Each row is a point on a landscape with many valleys, with its height.
A ball rolls from a point to whichever of its 2 nearest points has the largest drop for the distance, and stops where none of them is lower. Distance is the straight distance between rows; heights are no part of it.
q975: [  7 -10  -5   3 -21 -16   5  -4 -59  -7 -35 -39  17  -2  -2  18 -54 -23
 -30 -18  46  11 -33  16 -16  38  24  -8   9  38 -19  -8 -70  18 -63 -61
 -15  27 -31]  height 196
q106: [-14  12  10  29   3  31 -18  11  26   3  18  -7  -1 -13  -5  -6 -25  11
  17 -34 -18  -2   2  14 -33  -3   6 -21  -7 -25  34  17  -1  29 -14  16
 -59  22  -1]  height 510
q220: [ 19 -17  10   5 -45  28  46 -29 -63  20 -31   3   0  30  17  23 -30   0
  16  -9  60  -4 -20 -54  13   8  46  31   1  37  -1  44 -53   8 -11 -44
  13   4  77]  height 541
q323: [  7  13 -20  43  -7 -17 -26  16  59 -10  23  16  -5  34  -6 -15  48   9
  31  13 -44  -9 -27 -60  25 -30 -15   0  23 -12  -4  49  48 -14 -16  22
  10  39 -14]  height 655
q928: [ 11 -37 -64  18 -18 -23  -4  22 -29  -2 -53  -4  59  15  33   6 -24 -12
  18   4   8  20  -8 -30 -28  -3   5 -14  18  10  -5 -33 -31  10 -69 -40
 -20   9  -2]  height 411
q920: [-31   8 -38   8 -30 -29 -11  -3 -14   1 -29 -25  31 -17  -5 -10 -54 -20
  -4 -35   2   6 -15  39 -29  25  11 -52 -16   1  16 -57 -38  14 -67 -28
 -24  -8  14]  height 488
q726: [ 22   3  11   2  -9  19  45 -24 -42 -11 -17  22  -2  31  22  16 -14  -5
  -2  17  35  -5 -15 -50  27  29  28  45   6  37 -19  49 -18  -2   1 -15
  29   5  33]  height 557
q3: [-10 -29   9  34 -20   6   8 -37  -3  52  47   7 -17   7  -6  20 -20  29
  16  -8  12   5 -21 -65  -6 -30 -12   8  46 -15   6  36  27 -22 -30  12
 -36  11  48]  height 441
q23: [ 47  14  16 -46  55 -11  -6 -33 -37  17  37  32 -44   9 -18  -1  57  19
 -14  25  24  -7   6   4  37 -39 -58  29   4  -1 -18 -37  21 -30  63   6
  14   1  21]  height 615
q657: [ -4  18  33 -34  43  43 -11  16   6  11   1   4  17  42 -20 -29  10  -9
 -24  -9 -11  44  23  33 -35 -17   9 -10 -44 -52  20  -1  22  14  11 -28
   2  12 -45]  height 242
q113: [ 27 -10 -20  29  -3   6  18  42  33  -4  12 -26   2  10   9   8  10  27
  28  28 -20 -21  -3 -30  17  10 -17  24  28 -17 -20  42  17   2 -16  32
  36  21 -25]  height 306
q133: [-15   9  -8  32   4   2 -43  43  51 -36  18  17 -20  30 -18 -27  42  24
   4   3 -50   4  -2 -29  -4 -40   1  14   1 -38   8  28  71 -19   5  29
   5  46 -47]  height 632
q883: [  7  -3  18  -4 -19  12 -22   3  16  -2 -17  31   9  24  22 -42  17   0
  -2   6 -17  -6  -2   9 -48  -1  26 -17  -7   8  10  14  12 -24  10 -14
  13 -20  -6]  height 504
q470: [-45   0  -8  34  15 -16   1  35  46 -19  28  -6 -31 -56 -14   2  13   5
  20   3 -52   1  13  20 -16 -30  31  -3 -20 -43   3  -5  25  15   2  70
 -35  20 -10]  height 283
q650: [ 23  -7  -7 -28  -3 -20  -4 -38 -32 -26  -1  37 -22   0   2  13  44   6
  -3   9  28 -15  -8 -16   4 -24 -11  28   2  51 -43   0   5 -24   9  23
  18 -34  34]  height 544
q143: [ -1  15  16 -18 -10  33  36 -23 -32 -13 -27  22  20  -4  23   2 -58   1
  -4  -8  15  -6  16 -16 -22  37  33  17   0  33  -7   2 -34  19  -5 -17
  -9 -29   9]  height 613
q226: [ 26  -7  -6 -31  -6 -20 -13 -54 -42   8  46  27  -4  17  13  -9  44 -20
 -20   6  19  33   6  17   3 -26 -16 -19 -31 -25  21 -40   0   7  -2 -14
  -7  -2  16]  height 683
q239: [ 31 -25 -20  22 -23  -6  -6   0 -26  -3 -38 -12  29   7  21  17  11  -2
   0   8  34  -4 -29  -7  16  -5   0 -11  12  28 -11  27 -56   9 -29 -36
  22  13  15]  height 235
q74: [ 26  17  36  -2 -14  43  -2 -24 -18  -8  -3   1 -15  15  11  -9  -1 -26
 -28 -20  59   0 -11  24  12  27  15   9  -4   8  21  56 -32  15 -19 -29
  -9   2  -1]  height 477
q489: [ 15  -8 -30   4  12 -15   9   3  23 -25 -22  -7  15 -24  29  35   0  -8
  21   2  10 -22   1   2   2  14  -7  -8   5  37 -34 -26 -22  17 -18  21
  20 -31  16]  height 487
q260: [ 46 -21 -49  14  -4 -32  18  -4 -18  -7 -39 -31  44   3   4   4   9   0
   1  25  14  10  -3  -3  19   1 -18 -24  27  19  -7 -32 -69  19 -18 -53
  40  12  25]  height 304
q187: [ -4  18   4   2  26   7   7  37  21 -43  17  17 -24 -35 -18 -23  16  25
  27  43 -36 -31   4  11  -2  11  -9  20   3 -21  -5  24   3 -21  54  19
   9   6  -6]  height 573
q964: [ -6   0 -26 -21 -20 -47 -25 -14  -4 -31 -13  -8 -11  -8  12  13  17 -32
 -14  -7  27  11   3  43 -11   3  13 -14 -20  21  -8 -22  -3  15 -56  -1
   6  -8 -21]  height 383
q132: [ 11 -30  -8  18 -19 -13   9  15  17  -4  36 -18 -18  17 -10  25   9   9
  24  25 -10   3  -8 -42  20  16  -7   3  33 -23 -11  64  56 -29 -33  18
  17  36  -7]  height 241
q990: [  6  16  30 -18  34  27 -33  28  27 -31  -7   3 -23  46 -29 -29  47 -16
 -16 -12 -13  32  25  36   0 -30  12  23 -42 -33  -1  14  40  -5   7 -16
  15  17 -60]  height 340
q719: [-72 -22 -10 -12  38 -38   6   8   2  15  25   3  -9 -31 -13   9  21  14
  -2   7 -11  46  18  17 -16 -22 -26 -12 -10  -8 -31 -42  50 -23 -14  26
 -25 -34 -13]  height 298
q984: [ 27  -8  10   3 -32   8 -25  16 -33 -12 -64 -21  -1  11  -8   1   7  -4
 -19 -15  35  -8 -44 -14  25   8   9  12  40  40 -13  41 -48 -11 -34 -54
  25  32 -20]  height 175
q160: [-29 -15 -43   8 -47 -28 -15  15 -35  -4 -42 -11  34   6  19  24 -54  -4
  14 -35  11  18  -8   6 -55  12  12 -27  13   5   9 -17  -5   8 -78 -44
 -32   1   4]  height 449
q561: [ 18  -4   0  10   6  30  55   7 -15  -8   6  18   7  12  18  15 -21  17
   4  33  -4 -17  22 -51  22  25   9  28  20  16 -18  48   6  12  16   8
  24 -12  -7]  height 577
q862: [-48 -14  14 -19  10 -21   2  -1  29   8  25  28  -5 -41  -9 -17   2  18
   8   1 -38 -28   5  -2 -29 -26   6 -15 -18   0   7 -46  15 -40  42  23
 -15 -32  29]  height 423
q705: [  0  -2 -17 -26  19 -17  31  17  -3 -24  29 -12 -27   3  -1  36  17  10
   6  20   5  15  24  18 -12  31 -19   2   4  -1 -37   1  13   0  11  35
  33 -24 -19]  height 261
q898: [-31  -3 -10  23 -51 -28 -37  28  28   2 -54 -36  21 -12  -6 -34  -3 -16
  -7 -29 -15  24 -32  37 -13  30  12 -42  11   1  39  -7 -19  -4 -21 -21
   8  31 -19]  height 375
q299: [ -3  22   8  -3  10 -14 -30   8  50  16 -25  -9  -4 -11   2 -40   7 -35
 -12 -24 -14  18  -5  49 -35  22  14 -22 -37  -7   9 -36   0 -14  36  26
 -13   4   9]  height 514
q406: [ -2  39   2 -25   1 -12   3 -24  23  17 -16  -3  27 -14  21 -20 -29 -20
 -16 -13   3  -7   9  48 -26   9  18 -19 -19   6  27 -48 -21  10  18  16
  -3 -21  25]  height 562
q801: [-48 -35 -16  21  23 -26  -6  17  24  13  33   1  -3 -35 -17   7  25  15
   3   8 -26  42   4   0 -28 -18  -2 -25 -13 -27  -7 -23  37   9   1  53
 -38   8 -25]  height 188
q722: [-34 -30  26   2  23  12 -29  28  22 -27  25 -12 -31 -18 -42  25   0  14
 -10  11 -27  23  15 -11 -36 -41   0  -8 -41 -46   3  33  41  -1  34  28
 -46  40 -47]  height 377
q946: [-16   4 -10   9  17  31  -7  33  18 -16 -36  12  10  -3  15 -11   8   3
  26  -9  -8  11  16  11  -8  -4  18  22   3  -9 -18  20  18  18 -31   7
   8 -28 -34]  height 446
q939: [ -6  15  -5   0  17  -9   7  22  31  35  65 -41 -17  28 -41 -13  43   7
  20  10 -52  32  16  -9  12  13 -34  12   7 -24 -17   3  75 -19  24  48
  13  24 -49]  height 858
q619: [-13  25  10  20  20  20 -11  44  32 -37  18   7 -16  -3 -19 -16  28   8
  28  23 -49  -8  -6  -4   1 -10  15  18 -20 -43  18  47  29 -21  27  11
   1  23 -45]  height 606
q302: [ -2 -17  10   9 -17  12  -9  15 -29 -28 -67  27   0  10  14   9 -17  -4
  -5 -10  15  -6 -20 -24 -13  16  44  25  -2  55 -31  30 -17   0 -31 -15
  23  -9 -22]  height 272
q77: [ 58  -1 -18   2  -1  -9  16 -20  -3  14  50  -2   0  33  20  17  39 -23
  17  -1   8  22  17  -7  33   5 -42  24  16  14 -26 -12  16  22 -11  13
   1 -14  -3]  height 499
q465: [  0 -15   4  45  -6  20 -11  21  17  -6   7  -6   8 -19  13  27 -35  38
  14 -18  -6 -21  -6 -38   2  -4  12   7   8 -20  10  34 -19  33 -39  12
 -36  31   0]  height 483
q506: [ -2  11   6 -45  -6 -19  -3 -28 -13  -4  11  27  27  11 -13 -43   1  -2
 -17  26 -10 -13  19   8 -15   0  12 -29 -27  -1  40 -30  -4 -19  54   3
  12 -36  10]  height 493
q288: [-12   2  14  -9  47   9  27  -8   6  42  74 -25 -53 -17 -27  -2  38  18
  -4  15 -12  24  33   8  59  17 -73   9  24 -14 -18 -23  61 -15  47  27
  -3   5 -29]  height 779
q842: [ 14 -28 -41  13  26   9  21  51  19  -7 -10 -49  22 -16   9  36 -15  31
  27  24 -12 -17  19 -26  26   5 -10  24  26  -9 -34   5 -20  25 -12  12
  37  18 -27]  height 366
q533: [ 49  50  -2 -24  -7  -6  -2 -45 -12   3 -34  -1  18  -9  34 -30 -12 -31
 -34   6  26 -23  17  53  -3   2  19   0   4  14  16 -36 -40   2  14  -3
  24 -38  14]  height 590
q317: [-60 -21  -8 -31  39 -32   2 -13   0   5  17  19 -13 -40 -11   6  11  15
 -19  15  -8  -4   3 -12 -31 -24 -10 -25 -16  17 -43 -54  36 -51  28  20
 -24 -36   9]  height 373
q954: [-50  12  -3   7  22   3  25  15  27 -32   2  -1  11 -44  -2   0 -13   3
   3   1 -28 -11  18  37 -16  16   2 -13 -28 -34  13 -12 -15  22  19  22
 -28 -23  -2]  height 744
q144: [-12 -14  -7  46 -20  -5 -13   0  13   1  32   9  -1  -6  -7   9 -12  32
   9  31 -48 -28 -31 -53  -2 -32  24  -7  20 -35  34  38  30 -24 -14  24
  -6  40   6]  height 717
q717: [ -7 -11   9 -12  -7   2  14   1 -60  29 -55 -24  17 -36  -7  27 -55 -13
 -44 -40  45 -29 -36  -5   6   7  35  10  18  64 -28 -13 -89  10 -46 -51
  -5   8  -1]  height 130
q186: [ 45  26  26 -28 -14  12   2 -54 -34  21  14  45  30  12  18 -15  -9 -21
  -5  -3   9 -24   7  11  -2 -30  -7  -6  -5  18  33 -49  -6 -11  52 -25
  -7 -39  51]  height 556
q373: [-48 -24  16  36 -28   6 -28 -18   2  -9  41  15 -10 -42 -22  10 -34  34
  28  11 -50 -38 -13 -42  -8 -31  22   4  -2 -30  35 -12  13 -26  -6  24
 -31   4  18]  height 728
q823: [-25 -26  28   6  21  10 -10   0  -4 -31  57   4 -32  17 -31  18  27  29
   0  43 -17  15   8 -46  -7 -36   3  23   3 -32  -7  47  82 -42  19  20
  -8  15 -29]  height 296
q231: [  9   7  37  12 -11  16  -2  11 -12  17 -27  -2  -3 -19 -21  -6  -8 -23
 -18 -19  21   2 -26  21  20  37   1 -11  20   7  24  44 -46   7 -25 -36
  -8  -5 -15]  height 440
q90: [ 27  -9  -1  14  -7   2  -9   0  25   8  37   3 -24  27  15   7  48 -19
  21 -18   5  25  -9  -8  23  -4 -30   5   3  -8 -21  19  50   9 -14  27
 -17   6   1]  height 554
q547: [ 30  -8 -11 -12 -18 -11  -5 -32  -9 -21 -14  15   2  -8  28  20 -10  -3
 -13   4  40 -22 -18 -11 -15 -12   2   8   6  40 -23 -20 -14   2  -4   0
  -5 -37  45]  height 520
q363: [ 37  29  -3 -24  13 -32  27   6   9 -29 -10 -47 -36 -15  18  34 -22 -16
  -6  20  21 -33  10  34  53  68 -27 -11   7  14   5 -16 -44  23  33   6
  27  13   9]  height 206
q481: [-10 -10 -26 -32 -19 -19 -31  -1 -43 -43 -54  16 -16  17  13  21   6 -28
 -37 -22  23  10 -15   8 -12   5  43   4 -19  52 -24  -1   7  -3 -35  -6
   5 -12 -22]  height 324
q270: [ 52  -9 -11   5 -27  -1  37 -35 -50  12 -23 -21  -2  29  25  31 -20 -14
 -15  -1  70  -6  -8 -21  29  21  13  23  25  26   8  15 -63  13 -22 -59
  20  18  53]  height 525
q826: [  0 -24   3  -4 -13 -18 -20  29 -19  18 -42 -59   5 -19 -17  15 -25 -28
 -40 -31  39  26 -32  38  16  21  13   1  37  21  -7   1 -52   9 -83 -41
   1   9 -31]  height 280
q876: [ -4  29  16  -6  13  31 -16  16  10  16  16 -17  11  39 -22 -14  -3 -18
  -6 -32   0  37  35  50   3  21  11   7 -29 -47  14  19  13  25  -6   0
 -23   0 -48]  height 338
q415: [-13 -26  -2  13  -7   9  -2  -3  -6  13  13  27  11  29  11  15  28  -7
  14   3  -2  38   9 -28  -7 -27 -17   8   4   7 -30  15  52   6 -33   4
 -39 -15  -9]  height 593
q20: [ 57 -13 -35   9  14  -8  37   5  -6  -1  -6 -28  17  13  19  36   9  -3
  23   2  18   9   9 -21  28   7 -27  18  25  27 -41 -15 -14  27 -27  -5
  27  -7  11]  height 435
q840: [ 32 -15  32 -14 -30  -4 -36 -36 -25  -2   9  45 -36  40   0 -10  41 -13
  -9 -18  31  -4 -20 -11 -10 -47   3  -4 -31  -3  29  -2  10 -24   6 -21
 -10   3  42]  height 726
q213: [  6   6   1  20 -27  26  25   4  34  11  12 -17  -7 -28   6  17 -52  40
   9 -13  11 -51  18 -40  13  16 -14   3  16 -11  29   9 -37  13  13  -5
 -20  23  51]  height 399
q808: [ 21  -5  -4 -10 -45 -17 -39  -9 -31   9 -52 -29  23  -3   5  -9 -41 -26
 -11 -29  17 -40 -45  21  -9  -3   5 -27  -1  27  -7 -33 -62   2 -63 -55
   4   0  24]  height 230
q67: [ -6  29  38   7  15  17 -12  19  10   5  27  10  12  16 -32 -49  13  -9
  -7 -21 -23  34   0  20 -26 -16   1 -27 -41 -46  38   9  26   4  34 -12
 -37  44 -13]  height 103
q371: [-13  -2  -4 -19  43  -9  22  -1  36  38  55 -37 -34 -10 -19  -4  33  -5
  -8  -3 -24  31  32  26   9  14 -42   2   0 -20 -26 -47  58  -9  40  55
  15   5 -28]  height 822
q879: [-55 -54   0  13 -28 -13  -7  -8 -22  -2  28  28  -6 -22 -23  24 -21  36
   4  20  -8  -5  -7 -45 -20 -15  10  -8 -19 -18  16  12  54 -15  -3  16
 -42   2   6]  height 740
q380: [ -2   4  27  -2 -19  19   3   4  18  -1 -21 -29   6 -44  -2  12 -52   3
   1 -17  12 -53  -3   9  14  40  -2 -19   0   8  22   3 -49   8  10 -25
 -14  -4  32]  height 367
q203: [ 22  11 -10 -13  14 -16  53  23  -6 -20  21 -24 -26   1   3  55  -3  14
   9  36  16 -12  30  12  34  61 -38  -2  25   3 -21  -1  -9  20  35  21
  41  -7   1]  height 345
q492: [ -1   5  -9 -21  52   4  -3  14   6  16  19  36  -7  34 -18 -31  69  13
   5  22 -33  25   5  -2  -1 -35 -30  13  15 -15 -21 -20  51 -16  39  19
  33 -15 -35]  height 911
q987: [-13   1  14  13 -26   5  -9  -6  28  27   9  16  32  17   2 -45 -24   7
   6 -13 -36 -10  -9 -19 -40  -5   2 -21  -9  -1  49   0  22 -15  29   6
  -8   6  12]  height 538
q64: [ -7   8  -4  30  -6  -1  -9  -2  21  38  46  13  29  27   2 -45  -2  12
   6 -13 -44  17   0 -28 -26 -29  -5 -10  27 -21  37  13  45   3 -11  22
 -27  18  -1]  height 568
q9: [ 41   2  16 -16  14   7  21 -28 -37  -1  17  59 -38   4  -3   6  48   9
  12  32  15 -23  -1 -15  42 -17 -52  19   9  27 -20   7  18 -26  48   9
  17 -27  48]  height 576
q79: [ 23  -7  -1  -9 -37 -21 -28 -50 -25   9  18  25 -16  13  11  -6  10 -18
   6 -26  17   3  -9  -1 -12 -21 -15 -15  -9   8  23 -37   1  -1  -8  -3
 -34 -13  64]  height 708
q622: [-29 -39  32  -2  22  18 -35  11  -2 -17  33  21 -25   0 -36  -3  21  46
  -9  10 -23  12  -3 -55 -30 -75   2  13 -25 -47  12  19  51 -27  23   2
 -34  46 -12]  height 335
q546: [-15 -15  15 -18   4  36 -27  24  17 -39 -18  17 -18  35 -10   9  24   0
   4  -6 -10  17  26   8   1 -17  22  27 -23 -16 -21  27  45  -5 -10   6
   9  -4 -58]  height 401
q456: [ 46  21 -22   7  -3  -3  34 -11  -1  18 -36 -27  44   7  17  -3 -17   1
   0  43  -5 -14  23   6  18  10 -37  -1  44  15   8 -11 -40   9  57 -21
  66 -14  23]  height 633
q256: [ 12 -14  -7 -18  -4  -6  27   0 -16 -16  37  -4 -48  24 -13  30  21  23
  13  23   9  21   6 -27  13  25 -20  23  31  -5 -28  32  50 -21  -7  19
  14  -5 -12]  height 158
q860: [-46  16 -13  -2  10 -23  34  16  37  -6   2 -12  -9 -44   5 -10  -8  -4
  13  11 -39 -10   9  35   3  15   1 -30  -9 -16   8 -54  -5   8  47  46
  16 -27  23]  height 719
q448: [ -7   6 -31  37  18  23  10  27  25  -1 -36 -15  40 -22  20  -2 -26  12
  20   8 -14  -5  23   9  11   3   9  28  22  -3 -19   5 -30  45 -22  14
  20 -17 -16]  height 427
q844: [ -7   1  17 -41  -8   3  -1 -27   7  -9  11  33  -3 -26   1 -22 -17  -2
  16   7 -22 -37   8  -6 -10 -12 -12 -20 -41  -2  15 -48 -10 -33  58  -3
  -4 -48  37]  height 461
q457: [ -1  -1  16  25 -27  27  32 -20  11  43  34  20   1  -2  14  11 -43  35
  17 -17  14 -38  -1 -49   8 -24 -13  21  30 -23  41  35  -5  -7 -11  -3
 -40  21  65]  height 420
q769: [-36 -42  17 -15 -14 -22   4  10 -23 -27  17   2 -29  15 -18  33  13  25
 -10  31   1  15  -4 -25 -18   6   4  -3  -6  -5 -13  40  47 -32   8  23
 -11   3 -15]  height 240
q786: [ -8 -19  16  -5  32  28 -12   1  -5  24  22  39  -9  38  -1   2  41  16
 -14 -18   4  34  13 -42  -4 -65 -12  31   4 -10 -24   7  75  -9 -22  -6
 -31   0 -39]  height 616
q593: [ -9  18  -4 -15  24  -6 -41   8  10 -23 -33  -1 -14   7  -8  -2   9 -24
 -19 -17  16  13 -10  67  -9  18  29  -6 -14   3 -13   0  -6  11 -25   4
   3 -13 -27]  height 444
q854: [-12  -4 -19  13 -39  -8 -31  17  -6  12 -69  -9  35  -2   9 -25 -16 -11
   8 -28  -4 -10 -41  10 -12   4  19 -32 -10  34  10  -9 -38   2 -26 -44
   5   4   2]  height 297
q659: [ -1   2  23  25  14  23   5  32  40 -20   5 -37 -14 -56   8  20 -39  24
  20   7 -18 -32  11 -10   8   7  20  12  21 -21  17  44 -23  20  -3  19
 -15  45 -16]  height 506
q919: [ -5  20 -16   4   9   8  32   6  18   9 -31   1  47 -18  15 -15 -14   7
  13  35 -19 -26   6  -2 -11  11   0 -12  18   3  15 -12 -33  11  41   2
  46 -26  13]  height 656
q735: [ -2   2  -7  14 -39 -24 -30   0  11  -1 -25  -6  29  39  11 -39  14 -22
 -13 -21  -7  34  -8  13 -14  11   7 -31   9   5  14  -2  20   3 -10  -9
  13   4 -17]  height 452
q199: [ 16   3   7   0 -17 -14  14  -1  11 -15   8 -45 -17 -24  13  25 -18 -15
 -17  -6  32 -27  13  16  19  44 -20 -32 -10  15  11 -13 -54  14  25 -10
   5  21  44]  height 316
q206: [  1  34  25  -3 -27  30   5 -41 -59   0 -23  34  10  19  19  -4 -41 -11
   6 -23  28 -30 -10  -3  -7   9  21   5 -11  23  16  14 -52   8  -9 -41
 -36 -39  15]  height 626
q662: [-13  23 -31  22  15 -20  32  23  46  12  -8 -18  26 -14  21 -22   3 -10
  16  15 -35   6   9  33   8  13  14 -27  -2 -16   6 -22 -14   6  22  24
  44   6   9]  height 686
q999: [ 18   3  -9 -22 -24 -42 -22 -20 -32  19 -46 -24  32 -36   2  -6 -37 -32
 -31 -24  28 -37 -37  40  24  -6  21 -12   6  37  -7 -49 -93  13 -26 -53
  24 -37   1]  height 151
q221: [  9  43  13  -6  18  26  29  14  26 -12 -26 -27  11  -3  11  -3 -27 -16
  -7   3  28  -1  44  41  33  50  15  30   0  12   0   7 -23  21   3   1
  27 -30 -31]  height 486
q932: [  -5   20   24  -13  -21  -13   11  -24  -57    5  -29  -23   27  -29
   -3   17  -71  -19  -26  -33   41  -37  -26   20   21   23    4   -4
    1   45    4  -31 -104   14  -28  -64    8  -25   11]  height 67
q837: [ -5  27 -18 -11  42 -21  45 -20  -5  52  32 -13 -30 -20  -7  -5  23  11
   4  40 -16  12  28  11  49  10 -70   1  42  18 -22 -48  35  -1  61  33
  16 -13  -4]  height 723
q953: [-49   6  22 -45  37   6   7   5  13 -36 -21  14  -6 -35  -7  19 -30  -4
 -16  -3   6   4  28  41 -24  21  36   5 -47 -12 -11 -13  -2  -6  14   5
 -33 -17  -1]  height 763
q266: [  9  -7  28 -28 -11  -9  -1 -52 -31  26  26  48  19  43  -7 -30  20   2
 -13  14 -22  11  10 -21 -20 -27 -12 -26 -12  -1  20 -48  10 -24  47 -25
   1 -31  21]  height 526
q968: [ 32  -4  17  -5 -38   2 -14 -29 -33  11 -15 -29   3   7  27  11 -34 -16
 -31 -23  66  -3 -34   7  12  26  21 -10  16  24  27  34 -50   3 -18 -50
   7   9  43]  height 505
q681: [-38  12   7  42   8   5 -32   6  29  23  32  12  11   2 -24 -23   2  31
  13 -34 -46  16  -9 -15 -48 -33   3 -12 -12 -34  32 -16  39  10  11  25
 -52  33 -12]  height 542
q765: [-49   9 -41 -26 -14 -51  -2  -5   4  -7 -12   5  27 -24   0  14 -19 -39
   2 -21  -2   2 -11  47 -21  -3  33 -59 -45   3   1 -59 -25   5 -46 -12
 -27 -39  33]  height 529
q341: [ 52  35 -13 -26 -42   6 -16 -78 -61  26   5  24  26  19  28 -24 -24 -46
   1   4  23 -37 -12  18   9 -18  -7   6 -22  20  35 -39 -56  21  12 -22
  -9 -35  46]  height 580
q589: [ 21 -10  14 -40  25  15 -13   6   3 -39  21  -9 -20  23  -7  34  43  -3
   3  -4  -1  30  35  33   8   9 -10  23 -34  -8 -33  17  39  -6  15  28
  12 -10 -25]  height 354
q727: [ 18  10  19 -14  14  46   8  -1  10  -3  15 -15  -6  16   5  11 -14 -19
   4 -10   1  15  35  35  17  45   1  14 -19  -8 -10  18   4  27 -19  14
   6 -38 -46]  height 421
q384: [-23  24  22  13  18  23  36  23  41 -35  16  -6 -28 -41   0   2 -20  20
  13  36  -9 -26  21  -4   3  21  -9  20  -8 -31  29  33  -3  -2  36  11
 -20  21   8]  height 537
q916: [ 13  -6  16  14 -25  45 -15   9 -19 -16 -55  12  -5   9  10  -8 -13  -8
  12 -20  25 -16 -40 -33  15   1  26  31   4  35  -2  67 -27  -3 -27 -37
   9  20   4]  height 227
q867: [-19 -31  28  -5  30  28 -12 -35 -15  49  55  28 -22  23 -20  -7  30  16
 -24  -7  21  34   3 -45  -2 -53 -30   6   5 -16  -9   3  48 -28   4 -14
 -30  -8   7]  height 634
q925: [-20  35  19 -23  24  18   1  10  -7  -8 -29   0 -11 -14  -7 -11  -7 -32
 -30  -2  19  13  13  64  14  34  48  23 -26   8  -8  18 -34   5  -7  -1
  -1 -46 -30]  height 497
q396: [  5  -4  13   1  -5 -11 -19  37  16 -12 -44 -35  -5 -31 -22   2   2 -12
 -11  -3  17   1 -29  39  23  28   3 -15  22  24 -13  17 -44  14 -41 -24
  31   4 -39]  height 371
q885: [-40 -16   7  16  24  10 -27  35  27 -46   6  -2 -24 -41  -2  18   2  16
  18  -6 -13  -3   5  10 -23 -22  14  -4 -34 -27 -16  26  27  -7   1  38
 -34  14 -21]  height 339
q109: [-42  -5  22  -7   9  10  67  -3  -8 -21  -4  29   3 -10  10  19 -42  26
  -8   5  23 -15  27 -33  -5  43  23  24   9  25  -8  33   1  17  12   5
   1  -8  -2]  height 596
q136: [ 11 -18 -26  51 -26 -13 -30  27  36  12  -1 -21  15  -6  -2 -13   5  10
  13  -7 -44 -20 -26 -41   9 -21  14 -22  16 -26  24  12  10  11  -6  28
   6  63   6]  height 704
q43: [  0 -20  13 -26  31  -9  -1 -17 -17  15  28  35 -22  11  -9 -13  51  14
 -23  10  17  38   7 -12   0 -31 -17 -15 -12  -5  -4 -30  36 -10  15   4
 -22 -11  11]  height 657
q537: [ 47  37  -7  -9 -19   6  23 -30 -22  -9 -42 -22  19  -7  27  -2 -38 -12
 -18  11  33 -28   3  13  15  15  -9   8  17  42   6 -13 -48  23  26 -27
  37 -26  15]  height 610
q976: [ 28  13 -14 -36  28   4 -23  -8  -9  -9   0  22  -7  47  12 -19  64  -7
 -11   9   3  19  14  12   1 -32 -15  25  -2   7 -37 -28  51 -17   4  17
  45 -31 -44]  height 925
q877: [ 16 -31 -66  33  -7 -19  27   6  -8   8 -22  -6  62  -4  14  13 -13   3
  27  35   6  15  15 -35   0   1  -6  -6  42  -6 -17 -37 -51  23 -21 -24
  15   4   8]  height 364
q447: [ 30  43  -6 -36  64 -13  19 -23 -22  45  31  24 -31  -3 -20 -17  51   6
   5  34 -18   4  19  31  32 -15 -48   2  12  -4  -9 -66  29 -16  78  30
  21   7   3]  height 665
q683: [ 24   6 -25  60 -10   3   2  14  46  31  24  -8   8  36   6  -7  34  -9
  15 -16 -38  -2 -26 -36  33   0  -9   5   2 -15  10  46  24  17 -14  18
   5  72  14]  height 682
q502: [-46  21 -14  23 -21 -25 -20   7  26  27 -41 -17  22 -16 -17 -53   1 -33
  -1 -41 -44  10 -24  54 -32  26  24 -27 -18 -10  21 -15 -23   0   6  11
  12  26   9]  height 447
q497: [ -5 -19 -15  37 -14  16 -25  -5  15  19  -1   6  -7  13   7  21  -5  28
  17 -23  14  -8 -27 -48  -5 -12   9  13  17  -9   6  57  26  -5 -39   1
 -15  33  23]  height 462
q498: [ -1  10   9 -19  54  12   2  38  21  18  47   1 -18  33 -46 -32  56   8
  20  12 -58  29  16  16   4 -21 -44  35 -18 -38 -10 -12  70 -29  55  24
  41  29 -37]  height 888

Where does a ball stop that starts at each point below?
q953: q984
q341: q801
q659: q363
q144: q363
q498: q20
q840: q20
q681: q363
